Points, in no order, along strands that fork and pass close to each other.
(in the rows, 128 means zero)
Two points are linked if the straight distance between their rows is under 68.2. Some points are linked to none.
(84): [140 138 183 139 107 133 102 167 181 154 125 138 178 110  98 146]
(447): [145 129 172 152 117 115 114 155 173 125 122 138 151 112 101 136]
(311): [ 92 151 163 131 128 113 131 171 143 152 166  84 126 124 117 104]
(508): [129 138 166 153 128 111 128 153 156 117 135 128 136 114 110 120]
(306): [207 139 197 177 122 143 131 145 142 116 100 142 114 137 126 160]
(131): [122 110  72 115 143 143 135  69 105  85 111 176 147 109 155 132]
(558): [163  97 167 164 120 128  96 124 145 112  87 165 119 125 117 153]
(546): [204 140 206 174 116 159 120 152 147 140  99 149 142 136 125 168]
(551): [ 99  96  71  95 127  99 145  91 127 107 130 150 140 129 126 123]
(419): [123 118  33  61 129 139 112 122  53 175 140 106 107 173 159 143]
(395): [138  71 130 143 101  93 109 102 157  88  98 153 118 136 114 135]
(464): [105  99  42  41 137 100 169  65 127 134 129 123 147 191 130 123]
(345): [146 193 170 179 156 154 150 153 128 108 140 112 113 112 135 110]
(344): [139 143 155 161 141 150 105 138 130 118 116 159 148  95 132 138]
(493): [158 159 163 178 145 127 146 134 137  87 120 124 112 113 126 120]
(580): [115 116  51  49 135 111 167  78  80 131 142  84 123 195 159 111]
(454): [ 98 117  76  62  99 122  91 166 102 212 161 107 109 134 119 140]
(14): [106 120  35  62 148 138 131 104  69 171 134 127 125 156 148 144]
(159): [110 125  72 120 153 144 154  66  94  75 122 144 135 113 165 107]
(549): [108 115  44  40 144 107 175  65 110 127 133 101 137 195 149 117]
(362): [ 91 158 158 139 127 140 120 175 118 151 168  77 115 126 133 105]
(383): [ 96 140 127 130 137 128 124 140 122 132 143 129 131  99 127 114]
(61): [183  89 195 171 130 141 121 116 132 128  75 146  68 166 130 170]
(511): [ 80 125 112  75 105 122 107 162 154 190 152 134 146  98  97 137]
(459): [ 99 119  90 116 135  94 176  78 109  80 139  92 119 148 147  83]
(197): [164 127 172 166 134 147  98 134 134 117  97 164 136 103 125 152]
(161): [121  79 116 128  95  72 119 112 172  97 115 145 126 133  97 121]
(282): [166 145 195 150 101 147 113 169 177 158 116 139 190 128 102 156]
(539): [134 123 123 170 148 127 141  92 115  65 109 142 121 109 141 116]
(339): [ 84 128 150 103 112  96 127 163 159 159 161 102 135 120  98 117]
(153): [193 140 205 166 108 159 117 162 169 155 107 144 173 136 115 163]
(364): [121 160 152 159 152 172 104 151 120 132 128 161 151  82 139 127]
(99): [148  79 148 150 105 111 100 113 153 106  84 163 122 125 115 146]
(223): [142 128 117 169 145 130 155  73 110  44 103 126 116 119 151 104]
(145): [205 105 212 170 122 136 128 134 137 130  85 143  82 164 126 172]
(53): [105 178 166 159 145 168 134 175 115 150 163  83 112 124 146 102]
(162): [ 98 157 117 154 157 158 136 126  90 113 144 116 107 100 157  98]
(435): [119 129  86 144 151 144 164  62 101  54 111 127 130 118 165  97]
(416): [112 115  58  59  99 120  95 151  85 198 157  93 100 151 130 138]
(535): [ 85 137 139  96 109 137 102 164 152 183 151 129 159  94 103 132]
(3): [128 192 175 178 158 170 146 164 127 134 154  99 112 118 139 103]
(42): [ 81 117  90  57 100 123 106 159 133 206 155 122 125 114 106 139]
(253): [110  92  95 115 116  94 135  95 145 100 125 152 135 126 116 122]
(74): [186 152 181 181 136 126 139 141 142  96 112 135 113 123 120 133]
(496): [ 97 144 146 121 131 133 108 156 141 153 149 136 146  94 119 125]
(438): [ 94  98  58  69 128  90 164  84 129 125 143 124 135 153 127 114]
(324): [134 122  32  71 109 124 102 140  61 178 150  94  96 175 147 137]
(222): [112 133 144 140 133 100 137 139 139 116 144 120 130 113 111 112]
(444): [137 147 143 170 149 129 144 122 124  87 121 126 113 105 134 107]

Follow the links from the first point to the second, and from the first to the third. Name the last point that the two ways share.
(3); (159); (61) -> (493)
(435); (546); (53) -> (493)
(61); (153); (444) -> (306)

A fork is a point with three links. Follow the links from the first point to the second and name the forks in between, in order.
(131); (345) -> (493)
(362); (546) -> (493) (306)
(493); (145) -> (306)
(546); (345) -> (306) (493)

A fork is a point with three links, a tip a point with one. Leave the first point through the second and follow the links. Name the first fork or tip that comes.
(339); (311) -> (493)
(42); (454) -> (14)
(447); (84) -> (306)
(438); (464) -> (580)
(53); (362) -> (339)
(395); (99) -> (364)
